A landscape with many valleys, sampled at points; each row gives a point and its height.
A ball rolls from a point to whichever of its 6 nearest points has the largest drop for the distance, and stops where none of them is lower. Distance is the straight distance between rows; heights are no part of it.
J_753: [-12 -18   0 -10   4   2   2  -8   5   9   1  11  -3  -1  10  10   6   0
 -14  -6 -11  -5  -6 -22 -18   6 -11  -8   8   0  11  17 -13  -4  -1   9
  -9   1 -27  10   2   5   2  -4   8   5   9   2  17  27   0  -8  -1]  height 4.42
J_648: [ -1 -22 -12 -29   6  13 -17   7  11   0  -3  -6 -29  17 -21  11 -17  18
   1 -25  -1   2 -12 -19 -10  -4 -18 -11  13 -19  27   6  20  16 -21  12
  -4  -6 -25  20 -12   3  13  10  14  25   7  -4  14  12  -9  -4  -3]  height 5.47
J_638: [-25 -13  -5   1 -26  18   8  -1  33  -4 -16 -11 -28  11  32  -3  26  16
  -2   1  -6   1  -3  10 -20  10   5  -5 -32  -2   7 -15  -6   4 -12 -10
 -35   0  -8   6  -4  -9   8  14 -14   4  24  13  15  15   2  -8  11]  height 3.95
J_193: [  0  20  13  27  -3   2  29  -2  13  30  -4 -10  10  15  26 -11  18  13
   9  -2   3  13  11   9   1  21  18 -11 -27  21 -16  -3 -18   4   4 -32
 -18   0  29  -4   6  -1   4  21 -16  -1 -10   7  -3 -21  14  15  10]  height 3.30
J_496: [  1  17  -4  32  -1 -26  14   7  -9   2   7  -8  13  -1   3  -2   4 -10
  -9   0   4  -2  10  14  17  12  19   2  -9  17 -16   1  -8  11  -2 -18
  12  -4   9 -23  -1  -2 -20   5  10 -20   3  -1  -1 -19   7   7   1]  height 2.57
J_710: [ 12   2  10   3   7   1   0  14 -11 -11  -3  11  -3   1 -15 -12   1 -11
  -9   2  -3  12  -6   2   2  -5  -4  13   5  -1  -1  -2  14  -6  -3   7
  15  -2   7   4  -9  -1  -6   8  -8  -5   5 -17 -11  -2  -4  -1   6]  height 2.56
J_225: [  1 -10  -3   0   6  -1   2  12   2  -2  -5   6 -12  15  -1   0  -1  -5
 -12 -15  -2  10  -1 -16 -12   6  -9  -9   2   3  13   5   7   2 -12  -6
   6  -3 -13  14  -4  -8 -12  17  10  -3  13  -1  20   7  -6   3   3]  height 3.94
J_98: [ 14  -4 -29  -2   3  22   6  15  13 -13  27 -29 -28   6 -18  -3 -30  15
  13 -26  -4  28   4 -30  -1  -7 -13  -8 -10 -17  33  28  21  11 -41 -21
  -8 -16  -1  20   3  15 -24  34  11  17   4  -1  38   9   3  11  -9]  height 5.51
J_666: [ 10   2   7  -5  -3  -4  -9   8  -2  14 -33   2  -2  16  -3  -1   6  -1
  -3  -8  19   6  -4   8   2  -1   7  -3  13   3  -5 -20   7   0  12  15
   2   4   6   9  -7 -14  16   1   2   8   0  -2 -20  -9 -17  -2  16]  height 0.89
J_894: [ -9   7  -4   4  10  -9  13 -18  -8  27  16  -5  22  -4  24   8  -4   9
 -10  -1  -5 -10  -3 -23  17  20  -9   3   5   1   4  14 -34  -7  -2 -11
   6   0 -12 -16   7  16 -16 -11   0  -9  -8   8   1  -5  21   8 -14]  height 1.32
J_178: [  4  26   9  38   3 -15  19  -3  -9  -5   9   3  24  -2   1  -8   7 -19
  -5  16   5  -1  14  20  23   5  20   2 -14  29 -21   2  -5  11   9 -13
  18   1  24 -16   0  -3  -5   6  -3 -18   0 -12  -8 -19  -3  10  -5]  height 2.82
J_669: [  5 -11 -20  12   7  -1   9  19   2  -7   5 -10 -11   6   4  -5  -3   5
  -4 -16 -10  23  18 -17 -14   8  -5  -7 -22   3  20  13  -4   2 -25 -31
  -4  -1  -1   6  -1  -2 -30  26   5 -13  20   3  38   2   4   7   1]  height 3.45
J_461: [  9   5  17  11  10   3   5  -6 -16 -12   7  19  24 -12  -8  -9  12 -24
   5  23   0   1  -4  19  -1  -8   4  16   5   7 -22  -9   7 -15  19   6
  17   8  24  -1   9  -6  -8 -18 -12 -11  -6 -18 -17  -1  -6   0  -1]  height 3.00
J_159: [  3 -11   4 -23  -5   4 -19  26  11  14 -13 -22 -22  20 -20 -11  -1  21
   7 -15  15  10  -6 -11  13  -9  -8   8  16 -19  18  -7  22  12 -26   6
  -1  -9  -3  14 -16  -3  16  14   0  20   1   5 -16   1   0  -1   3]  height 3.44
J_957: [  2   3  18   1  20   5   1 -14 -18  -4  -2  13  19 -24  -8  -2   9  -5
  29  23   6  -9  -4   5  -1 -11  -9   9  13   1 -18  -6  -4 -21  17  15
  -5  16  19  -3   3   8   8 -28  -8  -9 -10  -2 -25  -9  -3  -4 -11]  height 3.32
J_570: [ -1 -15   4 -28  -5   9 -15  -7   2 -30   1  12 -31 -18 -14   5  -3   5
  13   6 -11 -15 -11  -7  -4 -22  -2  10   8 -28   5   7  20   0  -7  33
  -7  -8 -15   2 -15   3  19  -5  -8   9  -7  -8   3  19   1 -24 -15]  height 5.77
J_677: [ -4  -8  10 -14  -6   8 -17  -9   2  -2 -19   8   1 -10  -2   8  11   4
  13  10  17 -14 -13  17  -4 -15   3   6  19 -12 -19 -21   5 -16  16  33
 -11   5  -1  -3 -10  -5  25 -19  -2   1  -1   8 -25  10 -13 -12   3]  height 3.05
J_738: [ 14  10  18  -8  -5   9  -6   4  -1   9 -25  -7   6   1 -15  -7  11  10
  17   2  24   0  -7   4  17 -12   9  12  17  -1 -10 -14   6  -6  -2  13
  -6   7  13  -5 -18  -2  28  -4 -12   0  -9  -2 -36 -16  -8  -3  -1]  height 1.92
J_593: [ -4  -5  14   6  18   1   0 -21 -13  -3   7  15  32 -28   0  -2   1 -18
   5  21  -9  -5  -8   6  -4   2 -18   6  19   3 -15   1 -10 -27  22   2
   3  15   7  -7  24  11 -10 -39  -5  -4 -11   1 -11  10   3  -1  -2]  height 2.89
J_825: [  4  -4  11  -8  13   7   6  12  -3  -5   8  -3 -24  -2 -20  -7  -6   1
  -3  -6  -6  10   1 -23   5 -13 -11   8   9 -14  14  15  13  -1 -19   3
   7 -10  -4  12 -11   6  -5  13  -5   4   2 -12   7   5   5  -8 -14]  height 3.77
J_732: [-12 -12 -15 -32 -21  -1  -8  12  31  -5 -14 -20 -44  21   0   3  -5  38
  11 -14  19 -15  -9 -14   8 -11   6  -1  -4 -27  17  -7  18  19 -25   5
 -25  -7 -16  12 -11  -6  22  15   3  14   5  14  -7  21   4 -13  -9]  height 3.07
J_856: [-19  -2  14  -2  -7  14 -10 -14  16  -4 -15  12  -5  -3  12  -3  28  -5
   8  13  12 -11  -6  19   3  -6  16   0   2  -7 -19 -14  -7 -10  13  20
 -19  11   5  -9 -10  -7  26  -8  -9  -3   2  -6 -21  17 -18  -5   0]  height 3.68
J_504: [ -3 -18  -5 -36  -5  -2 -25  -3   2  -6  -7  -1 -27  -3 -21  12 -11  17
   9  -9   0 -13 -15  -9   1 -20  -9  -2  26 -28  20   2  26   3 -13  33
  -2 -13 -19   7 -15   0  24  -4   5  18   3   0 -13  16  -4 -15  -5]  height 6.02
J_561: [ 17 -16 -11 -10  -7  30 -11  21  -5 -19  17  -3 -30  19 -20 -10 -16   5
 -11 -11 -19  23   2 -14 -11 -11 -28  -8 -16 -16  30   6  28  11 -29 -10
   9 -10  -9  17 -13  -8 -19  29  -3  11   2 -19  34  12  -5   0   3]  height 5.38
J_20: [ -1   8  12   8  -4  -5  17  -4   6  28  -8   0   9  19  21   6   7  11
   3  -5  11  -2   2  -6   7  17  13 -11  -3  12 -13  -1 -24  -3  13  -9
   0   7   1  -4  -4  -8   3  -1   0  -3 -14  12 -17 -14   8  17   8]  height 3.28
J_99: [ -7  23 -18  32  -7 -21  10   9   0   9   9 -13  14  -1  21   2  -1   8
 -14 -15   0   7  16   5  11  19  20  -8 -33  23  -8  -2 -25  16   3 -34
   0  -3   7 -22   4   1 -23  12   6 -19   8  13   9 -23   8  13   4]  height 2.04
J_789: [ -2  -5   2  -6  12 -11   8  -5  -5  12   8  -1   9  -5   3   5   2   2
  -3  -6   4  -7  -1 -19   3   6  -9   1  17  -3   6  15 -13  -8  -1   2
   3   2 -11  -3   3   3  -6  -9  11  -7   6  -3  -2   6   5   3  -6]  height 3.93
J_689: [  4   2 -12   4  -3 -18  14  23  10  22  -7 -27  -7  26   2  -3 -15  19
   1 -32  17  10   0 -22  11  10   6  -9   3   6  13  -6  -2  11  -4 -24
   0   4  -2  11  -4  -5 -10  21  18   0   7   9   0 -13   6  13   7]  height 1.18
J_540: [ -4  32 -15  45  -4 -13  23   7   5  -5  12 -11   7   2  33  -5   4  -7
 -10   3 -14  16  20  21   8  20  25  -6 -46  39 -11  -4 -10  11   2 -45
  -2 -14  35 -20  12  -1 -17  16 -11 -13  14   8  24 -28   8  11   6]  height 1.23
J_346: [  9  12  -3  19  10 -18  -1  -5 -27  -1   1  -6  28 -12 -19   8 -11 -13
   4   4   8 -15  10   9  19  -2   6  12  16   8  -7  -1  -9  -7   6   3
  22   5   0 -21   2   8 -20 -21  12 -28  -1   0 -19 -26  -3   8  -4]  height 3.62
J_798: [-10 -13  11 -21  -9  13 -25 -24  12   7 -11  13   5 -16   6  21   5  -3
   1   5   4 -21 -12  33 -21 -17   7  -7  16  -3 -27 -25   6 -21  36  35
 -14   6  -7   1   6  -5  16 -33  13   8   8  17 -20  16 -19 -14  16]  height 4.00
J_288: [  9  27  12  21  -4 -17  20   2  -3  22  -3 -10  16  11 -10  -2  -1   4
  10  -7  22  -2  10   4  22   3  17   1  -3  23 -19  -2 -13  -1   9 -16
   2   3  15 -11 -10   2   2   6   3 -20 -12   4 -22 -23   3   6  -1]  height 2.72
J_716: [  3  32   3  27  -7 -14  22  15  10  28   7 -21   2  15  12 -10  -4  13
  17 -13   7  11  16   7   8  11  20   2 -29  20 -12   2  -8   2  -1 -42
 -23  -2  27  -4   1   6  -6  30  -1 -16   0  11  -2 -23  16  10  10]  height 2.93
J_897: [  0  11   3  26   7 -17  -1  -3 -24 -26  18   4  33 -25 -16  -3  -5 -21
   2  23  -6 -14  14  28  23  -3   6  22  -3  12 -26  -2 -10   3   0  -4
  25  10  14 -25  14  11 -19 -18  -4 -30  -2  -8  -7 -13   3  -1 -12]  height 3.14
J_256: [-14 -10   3   5  11  -5   6 -13  -9   7   0  10  26 -12  19   2   8 -14
 -21   2  -5  -3  -8  -2  -6  15  -7  -5   7  12  -2   9 -14 -14  15  -2
  12   9 -13  -6  17   0 -13 -21   6  -2   5   1   7  17   2   5   5]  height 3.40
J_746: [-10  12  19  12  10  13  15 -18   5  13  -5   7  27  -4  14  -8  18  -5
  10  18   3   1  -1   9  11   7   7  -2 -10  14 -27  -9 -23  -5  20  -4
  -7  14  15 -13   1  -2  11 -14 -12  -2 -20  -2 -22  -5  -1   6  -8]  height 3.60
J_772: [ -4  -1  -6  13   9 -12  12  -1  -8 -10  10   6  18  -4  10  -5   0 -11
 -24   5  -7   1   9 -10  -1  17  -2   0   1   8   7  16 -19   0  -7 -11
  13   1 -10 -10  12   8 -25  -3   5 -19   9  -2  18  12   8   1  -3]  height 3.49
J_41: [-12   7 -20  24   9  -2  10  -6  -4  -8   3 -12  27 -19  34  -9  10 -11
 -33  15 -22   8   9   8   2  30  -2   2 -27  17   5  12 -29   4  -3 -31
   9 -10   4 -22  26  10 -30   0  -9 -13   0  12  30   4  12   3   0]  height 3.36
J_384: [ -5 -25  -4 -27   3   1 -12   3   4  -6   2  10 -16   3  -7   9  -8  -3
  -8 -10 -11  -2  -7 -17 -17  -7 -11  -4  14 -15  17  10  11   0 -11  18
  -2  -2 -19  16  -7   3  10   2  13  15  13  -4  15  24  -5 -11   0]  height 4.91
J_594: [ 17  30   8   8  -1  -4   3 -22 -15  20  -8  -1  35   1   3  10  -1  -5
  14   7  24  -7   3   8   3  -4  10   4  10  19 -18 -19 -20 -17  38   4
  10  10  11 -13   0  -3  11 -33   3  -3 -22  -1 -33 -33  -1  21   5]  height 3.27
J_217: [ 12  -9   8 -14  12  -6  -7  -4 -15   1   2   7   1 -14 -16   6 -10  -3
   0  -6  -1  -6  -4 -20  -1 -13 -14   4  30  -7  10  13   5 -17  -5  20
   9  -3 -11   1  -2   7  -2  -9   6  -1   0  -4   1   3  -1  -7  -6]  height 5.04
J_125: [ 14 -25 -10 -43  11  13 -33  -7 -20 -13   8   5 -17 -13 -32   4 -19   5
   8  -5  -8   2 -12 -14 -10 -34 -24   3  31 -23  26  10  36  -5 -10  38
  13 -20  -8   8  -7   2  16 -14   8  17  -2  -9   1  -2  -7  -9  -9]  height 8.10
J_315: [-17   2   9  19   9   7  14 -19   6   3  -8  11  23  -9  19  -5  21 -18
 -12  14  -5   7  -6   7   0  21   2  -7  -7  11 -17   2 -20  -7  19  -6
  -2   7   7  -5   8  -4   1  -8 -15   6  -7  -3  -1   6   1   4   3]  height 3.61
J_881: [  3 -26   2 -40  -3   6 -24 -12  -6 -16   6  17 -15 -19 -20  15 -10  -1
   4   3 -20 -22 -10  -7 -27 -24 -16  -4  28 -18   7   7  26 -11  11  37
  -1  -3 -24   8   2   3  12 -17  12  14  10   3   8  27 -11 -21  -2]  height 6.52
J_368: [  7   7 -10  17   5  -2  11  20  -3 -20   4   7  -4  -4   7 -16   8 -17
 -20   1 -12  20  13   4  -7  10   7   0 -18  15   5   7   6   3 -12 -21
  19  -1   7   1   4  -4 -24  20  -3 -15  22 -11  30   5  -3   0   8]  height 4.09
J_458: [-12   2  -2  17   4   5  20 -14   4  26  -7  -1  18   8  45   0  15   6
 -18  -5  -9  17  -4  -4   3  33   5 -12 -27  18  -7   1 -30   0  14 -23
  -7  -1   1  -2  17  -1  -7  -1  -9   8 -12   9   5  -4   8  14  13]  height 3.47
J_679: [ 26  -1  -6  -9   9  -6 -20   5 -22  10 -18  -8   8  -6 -24   2 -12   1
   3   0  13   1  -7  -7   6 -17 -12   8  33  -7  10  -5  12 -13   1  24
  14 -12  -4   3 -12  -2   3 -19  10   2   0   1 -27 -26  -5   7   8]  height 4.57
J_812: [  0  10   9  -2   0   9  -9 -30  -1  20 -11   9  33  -5  10  13   8  -2
   9  11  10 -10 -12  16  -9  -1  10 -13  10   9 -36 -18 -15 -17  44  16
  -6  21   8 -10  16  -7  14 -45   0   7 -24   8 -32  -8  -5  15   0]  height 3.97
J_758: [ -9 -23 -16 -22 -12  17 -16  15  17 -19  -7  -5 -51  17  -7   5   0  15
   5 -10  -3  -3  -7   6 -19  -7  -9  -4 -26 -25  25 -10  18  20 -23   2
 -19  -9 -30  18 -18 -10   6  25   1  15  17   0  21  22  -4 -12   5]  height 3.78
J_568: [ 10  13  14   6   5  13  -2 -16  -4  -1 -13  14  33 -10  -7  -8  16 -15
  26  19  16  -2   4  26   3 -10   8   8   6  12 -33 -13  -4  -6  26   8
 -14  22  40  -5  -6  -9  25 -20 -10  -3 -19  -8 -29 -23 -13  14  -6]  height 3.26
J_933: [  1   5   3  11  20 -11  -3 -17 -34  -9  17   6  27 -28  -6   6 -12 -11
  16  23 -10 -16   2   3  11  -8 -17  11  22   1  -4  12 -13 -23   0   7
  10  10   4 -16  22  16 -20 -34   3 -23  -7   0 -11  -5   9  -6 -18]  height 3.98
J_890: [ -6  -2  11 -15   3  -2  -1 -11   0  21 -10   4   4  -3  10   7   6  18
  16  -4  14 -14 -12 -15   6  -6  -1   0  13  -7  -4  -2 -14 -12  11  15
 -11   8  -7  -3 -10   3  24 -25  -2   1  -2  12 -21   1   1   0  -5]  height 3.67
J_18: [ -4 -24  -1 -18  -7  16 -24   8   4 -17 -11  20 -30   8 -11   1  -4  -5
  -5  -4  -5  -3 -12  19 -18 -14 -13   3  -5 -20   8 -13  27   7  -1  20
   3 -10 -24  17 -13  -8  10  14  -1   9  11 -14   0  14 -13 -15  14]  height 4.40
J_283: [ -2   6  -4   6 -12  -4  10  34  20  18 -18 -25 -18  32   3 -15   6  22
  13 -26  14  22   4   1  -9   8   3  -5 -16   1   5 -18  13   5 -10 -26
 -25   5  21  20   0 -11   7  35  -3   4  13  15   2  -9  13   2  15]  height 2.34
J_904: [ 10  -1 -13  -3   5   2   4  26   5  -7  17 -16 -11   7 -16  -3 -19  10
  -2 -24  -4  20   8 -22  13  -4  -6   2   2 -10  23  21  20  14 -34 -12
   5 -16  -2   9  -7   8 -24  26  10  -8   7  -5  17   4   1  11 -11]  height 4.47
J_624: [  6   6  14 -11   5  -4  -1   7   0  20 -19  -7   2   9  -7   3   3  15
  14 -11  19  -9  -1 -18  12  -3  -2   7  23  -4   2  -6  -4  -8   0  11
  -2   2   0   3 -14  -4  15  -8  -1   5  -4   9 -23 -11   3   0   2]  height 2.84
J_748: [ -5  26  -5  32  -7 -40  -2  -9 -13 -14   7   2  30 -11  10   5  -5 -16
 -14   5  -1 -16   8  18  12  17  25 -10 -13  29 -24 -11 -26  21  19 -11
  24  11   2 -36  12  -1 -13 -16   6  -7  -8   8   2 -26  -4  16   2]  height 3.06
J_393: [-12 -13  10 -10  -1  10   5   6  10 -10   1   4 -27   1  -5   2   6   4
  -5   1  -9  -1  -2 -14 -10  -4  -3   6  -3 -15   6   6   3   4 -14  10
 -11   0  -6  12 -13   3   8   8  -7   4   7  -5  10  17   0 -12  -6]  height 3.52
J_259: [  3  34  -6  32  -9 -12  21  -8  -3  15  -2  -1  17  23  27  11   5  -9
  -5   3  17   5  11   6  11  24  25 -23 -21  36 -17  -8 -13  14  31 -17
  -1   6  16 -12  11 -19   5  -3   7   7 -23  -1  -1 -33   0  30   3]  height 3.43
J_344: [ 22  -4   7  -1   1  14 -10  13 -18 -13  -2  20  -3   0 -17 -16  -2 -21
 -11  15  -3  13  -5  19  -1 -12  -7  16   9  -1  -7 -10  24  -2  10  14
  27 -10  11  11  -2 -12   2  11 -15   6   4 -26 -14  -5 -17  -3   9]  height 2.26
J_563: [ 11  -6  12 -17  -8   9 -27  11  -2  -6 -20   6  -7   6 -15 -17   7  -3
  -1  10  18   9 -10  32   6 -24   4  15   9 -12 -11 -29  28   2   6  26
   8  -8  14  10 -15 -13  26   3 -13   8  -2 -14 -34 -15 -23  -3  14]  height 1.86
J_79: [-12  21   1  21  -6  -6  19 -13  -1  39   8 -11  21  10  35   2   2  13
  -3   0   2   9   7   2  15  27   3 -10 -32  22 -16   5 -33  13  15 -38
  -7  -4   9 -14   6   8  -7  12 -14  -2 -23  19  -6 -25  21  22   9]  height 3.04
J_93: [  2 -12  -2   1  11  -9  -5  -3 -16 -12   4  18   8  -9  -5  -4   2 -26
 -17   6  -9  -3  -2   2 -14   0  -7   2  18  -1   4  10   8 -17  11   6
  18   6  -6   2  13   2 -17 -16   7  -8   4  -7   8  16  -6  -6   3]  height 1.73
J_930: [  1   5   9  -4  -5   7  15  21  26   8   1 -16 -22   6  -9  -8   5  23
  11 -15  -1   9  -3 -18   4   0  -1   9  -7 -18  12   5   0   6 -23 -17
 -25  -6   6  15  -8   8   6  26  -6   5   4   5   7   9   3  -5  -3]  height 2.73
J_97: [  8  18  15  15  -2 -14  13  11   2  27 -13 -16  -1  18  -3  -7   3   7
   4 -11  16   5   3  -8  13   3   9  -2   1   9  -4 -10  -1   3  -5 -12
   1  -2  13   2  -9  -5   1  10  -4  -6   0   3 -13 -21   3  10   6]  height 2.10
J_200: [ -6 -14  -5 -22 -11  -1 -25  13  12   9 -26  -9 -26  27  -7   0  -3  15
  -1 -18  16  -2 -11   8  -2  -1  -2  -6  10 -16  14 -25  14  15  -2  14
  -8   2 -17  18 -11 -11  21  13  16  19  12  15 -15  10 -11  -6  17]  height 1.07
J_833: [-11  -3  -1   7  -5   9  19  11  13   7  -9  -9  -9   5  24  -7  22  10
  -2  -7  -8  11   6  -5 -16  15  -4  -3 -21   8  11   8 -16   2 -12 -26
 -22  -2   5   9   0  -3  -8  19 -11   4  13  10  21   0   8   0   8]  height 3.58
J_63: [  1 -13   7   1  12  11  -5 -10 -11 -23  15  22  19 -28  -3  -8  -1 -26
 -10  25 -22  -4   0   2 -18   3 -20   5   8  -2  -4  17  -6 -23  11   8
  11   9  -7   6  22  11 -10 -20 -11  -9  -8  -7  15  30   3 -17   0]  height 1.15
J_486: [  3 -14  -9 -12  -5  24  10   3  18 -28  16  -1 -25 -10   6   8  -2   0
  -3   5 -31   8   7 -25 -32  -1 -13  -9 -13 -12  31  23  -4   8 -22   0
 -17   3 -21  11  -9   8  -4  11  -9  19  -1  -1  44  24   1 -14 -11]  height 5.27
J_60: [ 16 -25 -15 -44 -23  21 -38 -20 -15 -42  26  12 -36 -18 -23   1 -29  -1
   9  18 -29 -15  -7   7 -19 -44 -19   2   5 -35   8   6  41   3   9  45
   7 -18 -25   8 -10   2  10   3 -10  16 -11 -13  14  14   5 -27  -6]  height 8.01
J_577: [  1  35   8  26  -1  -4  20 -12   7  17  -6   8  21  17  20   1  15  -9
   4   7  10  10   8  19  12  18  27 -19 -13  28 -23  -7  -6   7  24 -14
  -2  11  27  -7   7 -11  14   0  -7  13 -22  -9 -10 -23  -5  21   3]  height 3.09
J_410: [ -9  -5 -22 -22 -26   7  -9  27  36  -7  -3 -37 -40  20 -15  -6  -7  44
  26 -23  13   6 -14 -11   2 -11   9   5 -13 -37  24  -6  21  19 -37 -12
 -33  -5  -2  23   2  -1  19  34  -6  21   2  20   5  22  10  -9  -3]  height 3.46
J_342: [-11  -3   9  18   6  10  21  -4   7 -12   3   2  -3 -11  13 -10  14  -6
 -13  13 -15   6   4  -2  -9  15  -7   2 -17   3   9  13 -17  -4  -7  -7
  -3  -3   3   5   1   8  -9   5 -23  -6   1  -5  25  14   8 -12   0]  height 4.10
J_441: [  1  -3  -4 -16  -8  -1  11  21  20  29  -6 -24 -15  30  16   0  -9  33
  15 -36  15   8   0 -27  -1  11   3   0  -1  -3  12   1  -8   5  -9 -20
 -18  12   4  16   4  -1   4  14   9   8   5  25  -1  -2   9  13  -1]  height 1.94
J_717: [  6 -23  -6 -44  -6   9 -26 -17  -7 -30  13  11 -26 -23 -25  16 -18  10
  17  10 -18 -10  -9 -14 -10 -35  -7   1  21 -27  16  12  38  -2 -11  47
   1 -16 -12   2  -1   2  20 -15   6  16  -5 -10  10   8  -2 -22 -14]  height 6.90
J_224: [ -7 -13  -5 -30  -1  -2   7   5  21  22  -5  -7 -18  17   8   7  -6  33
   8 -24  11  -9  -8 -32   0   5  -3  -2  12 -13  18   8 -11   3 -19   4
 -18   9 -10  15  -6   0  12   5   8  19   6  14   0   9   4  -2 -11]  height 2.74
J_693: [-16  13  -8  11   2 -28   0 -18 -19  -2  19  -2  39 -19   6   4 -11 -15
  -5  13  -9 -24   8   8  23   8   0   5  -3  11 -14   2 -29   4   6  -9
  17   9  -7 -33  15  20 -26 -25   7 -21  -8  10   0 -13   8   7  -9]  height 3.87
J_296: [  0 -17  -8 -31 -12   6 -39  -1   3  -1 -18   2 -27   5 -14   5  -3   4
   2   0  14 -16  -7  24  -1 -25  -6  10  17 -25   3 -26  31   0   3  35
  -2 -16 -15   5 -15  -5  25  -2   9   7   8   5 -20  10 -17 -16  14]  height 3.92
J_864: [ 11 -21 -14 -30   9   5 -23   5 -17 -13  12   5  -5   1 -28   7 -24  -4
  -6 -12  -7  10  -6 -19  -8 -15 -26  -7  30 -20  30  15  37  -1 -15  23
  20 -13 -19  10  -2  -1  -7   4  18  14  -1 -14  15  11  -9   4  -8]  height 7.02
J_443: [  8  -9   1 -30  -7   1 -36   7   2   2 -22  -7 -17   2 -18   0   1  14
   9  -1  21 -10 -10   7   6 -24  -1  11  22 -21  10 -21  18  -9  -5  33
  -1  -7  -8   5 -14  -6  33 -11   4  12  -2   5 -31  -3  -7 -11   4]  height 3.65
J_726: [  5  41  -4  31 -12 -18  18 -14 -13  18  10  -9  27  14   8  12 -12   0
   3   1  18 -15  16  13  27   6  30 -12 -20  26 -25 -13 -25  16  23 -15
  10   8   9 -26  -2   1   1 -11   6 -12 -24   1 -20 -42   5  24   5]  height 3.84
J_492: [ -7  -8   8   9  -7   1  15  13  10   4 -18   0 -15  21   9  -7  16   3
  -7  -8   1  17   4   3 -16  11   5  -9 -15   9   3 -10   5   8  -7 -13
  -8   4   7  14  -2 -17   3  17  -2   7  11   3  13  -1  -4   4  15]  height 3.15
J_487: [ -7 -15 -21 -31 -16  12 -38  -7   9 -24  -6  -3 -45  -1 -10   1 -10  14
  12  10  16 -21 -13  14  14 -30   3   5   4 -34  15 -11  43   0 -13  32
 -10 -26 -25   5 -10  -7  29   6   7   8  -3  -6 -18  22  -2 -21  -5]  height 5.10
J_118: [ -6 -19   3 -11  -2  10  -8  -9   5 -18   2  22 -16  -5   2   8   3 -11
 -12  11 -26 -10  -3   0 -30  -5 -14  -3  -1 -11   5   4   5  -7   8  15
  -5   1 -23   9   1   4   6  -6  -2   7  12  -3  24  37  -9 -23   4]  height 4.28
J_148: [  8 -14  -9 -19  -6  27  -7   7  15 -20  13  -6 -41   4 -21   6 -13  11
   6  -6 -15   7  -4 -24 -10 -12 -16  -7  -8 -25  27  20  18  16 -29   3
 -10  -9 -14  20 -13   3   4  26  -7  22  -3 -14  28  13   1  -7  -9]  height 4.75
J_219: [ -7  13  -3  25   9  -6  20  -4  -1   8  22 -11   9 -12  17  -2   0   3
 -13   2 -10   3  13  -5   8  18   1   2 -17   7   2  20 -31   5 -11 -30
   0 -11  -5 -15   7  18 -26   7  -5 -20   4   7  19  -8  17  -2 -11]  height 2.95
J_389: [ -9  10  -3  19  11 -20   3 -16 -18 -14  18   4  42 -26  -1  -5  -3 -20
  -2  29 -14 -17   4  15  17  10  -7  13   2   8 -12   9 -21 -12   3 -11
  15   9   8 -20  28  18 -27 -29  -5 -21 -11  -3  -1   3  14  -4 -13]  height 3.56
J_976: [ -6  19   5  32   3 -16  17  -8 -11  10  16  -1  25 -13   5   2   1 -10
  -3   8  -2  -6  14  11  26  11  10   7 -10  18 -21  11 -19   4   6 -17
  12  -1  10 -24   1  11 -16  -4  -1 -20  -7   0  -9 -15  15   1  -6]  height 2.97
J_615: [ -5  18 -16  24   2 -18  17  23   6  15  18 -20  -1  -2  -3   0 -11  12
   3 -19   1   5  18 -12  18   5  13   9 -14   6   2  18 -18  11 -16 -30
  -7 -16   5 -10  -6   9 -22  27  11 -26  14  12  12 -13  11   9  -2]  height 2.27
J_171: [  8 -24   9 -20   2  -1 -24   2  -9  -6 -10  17  -8  -1 -14   9  -6 -15
 -11   1  -6  -9 -12  14 -25 -12 -12   4  23 -14   1 -12  24  -9  18  31
  13  -6 -14  14  -1  -3   3  -7   9  11  13  -3  -1  12 -17 -10  13]  height 4.96
J_387: [-15 -16   3  -9 -12   0  -1   7  25   9 -15  -3 -27  22  15   3  13  15
   3  -8  10  -2  -4   0 -12   4   6  -5  -7  -8   2 -20  -5   6  -5  -3
 -16   6 -11  11 -11 -12  23  16   3   9  14  10   1  14  -9  -3  10]  height 3.10
J_160: [-13  -3 -14   2   5   4  17  -7   3  21  13  -9  15  -6  33   3  -5   9
 -17  -5 -17   6  -1 -24  -4  33  -7  -8 -11  11  14  22 -35   1  -5 -22
  -3  -7 -16  -9  16  19 -21   0   3 -12   2  11  22   7  22  10 -12]  height 2.66
J_161: [  5 -22 -16  -8   6  14   4   6   5 -15   4   1 -17   7  -2   6  -9  -3
 -14 -12 -20  13   9 -30 -32  10 -17 -20 -15  -1  36  18   6   3 -28  -9
  -8   5 -23  17   3   3 -19  18  16   4  18  -5  43  26   1   2 -11]  height 4.62
J_265: [ 14 -18  -1 -10   1  15  -5   8  -7 -29  14  19 -20   4 -15  -2 -10 -18
 -14   3 -20   8  -1 -10 -12 -12 -20   0   0 -15  21  17  17   4 -10   6
  17   0 -16  16  -3   5 -11  18  -6   3  -1 -21  19  21  -1  -9   0]  height 4.97
J_922: [ 10  24   7  24   3 -15  15  -2 -11   5  -4   1  20   3  -1   1   2 -16
  -2   3  15  -2   6  16  11   6  21  -4   3  23 -17  -6  -8   4  19  -9
  13   5  20 -14   0 -13  -3  -7   7 -10  -7  -7 -12 -26  -7  17   6]  height 2.88
J_484: [  2  21   9  25  -2  -6  17  10   3  12  -5   0   5  13  11  -7  11  -7
   0   0   8  12   8   7  10  13  19  -5 -15  21 -14  -4  -1   6  -1 -22
   1   0  26  -3   2  -9  -4  19   2   0   1  -5  -1 -18   5   8  11]  height 2.65
J_800: [  3  21  -8  28  -2 -28  -7  -7 -17 -32  14   7  39 -25  -7  -1  -9 -36
  -4  21  -8 -12  12  36   9   2  21   7   4  24 -34 -12  -3   4  23  -6
  33  15  23 -25  28  -5 -19 -30   1 -15 -10  -6  -3 -15  -9   6  -3]  height 3.41
J_630: [  0  12  15  11   1   7   2 -13   4   3 -14  19  18   1   8   4  21 -19
  -1   8   8   6  -1  22  -5   4  21  -6   5  15 -23 -21   3  -2  25   6
  -2  14  23   0   7 -17  16 -12  -7  14  -9 -11 -11  -6 -16   8   5]  height 3.29
J_169: [ -1   0   6   5  10  -8  11 -14  -9  -4  29   8  16 -24  -5  -2  -6 -13
  -2  15 -11  -8   4 -13   8   0 -15   6  13   1   6  27 -21 -17 -12   2
   7   4  -7 -11  17  22 -23 -16   1 -16  -2  -5   7   3  14  -7 -19]  height 3.31
J_520: [ -3  -2  16   6   9   9   0 -10   1 -14  -1  27  32 -21  -2 -11  18 -35
   6  28  -1   2  -4  30 -12  -2   1  14   2  13 -32 -10   5  -9  30   1
   7  17  31   3  10  -7   2 -25 -15   4  -6 -11 -15   6  -7   3  -4]  height 3.16

For each start below, name the point where the ball stops.
J_897 => J_540
J_693 => J_540
J_800 => J_540

Call two points neighbours if one is among the 6 nearest of the other. Go from one point of each pair to the other, from neighbour to neighbour, staying as low as possible. Name the highest point that can't be avoided.
J_689 / J_894 => J_219
J_540 / J_689 => J_615
J_666 / J_689 => J_97
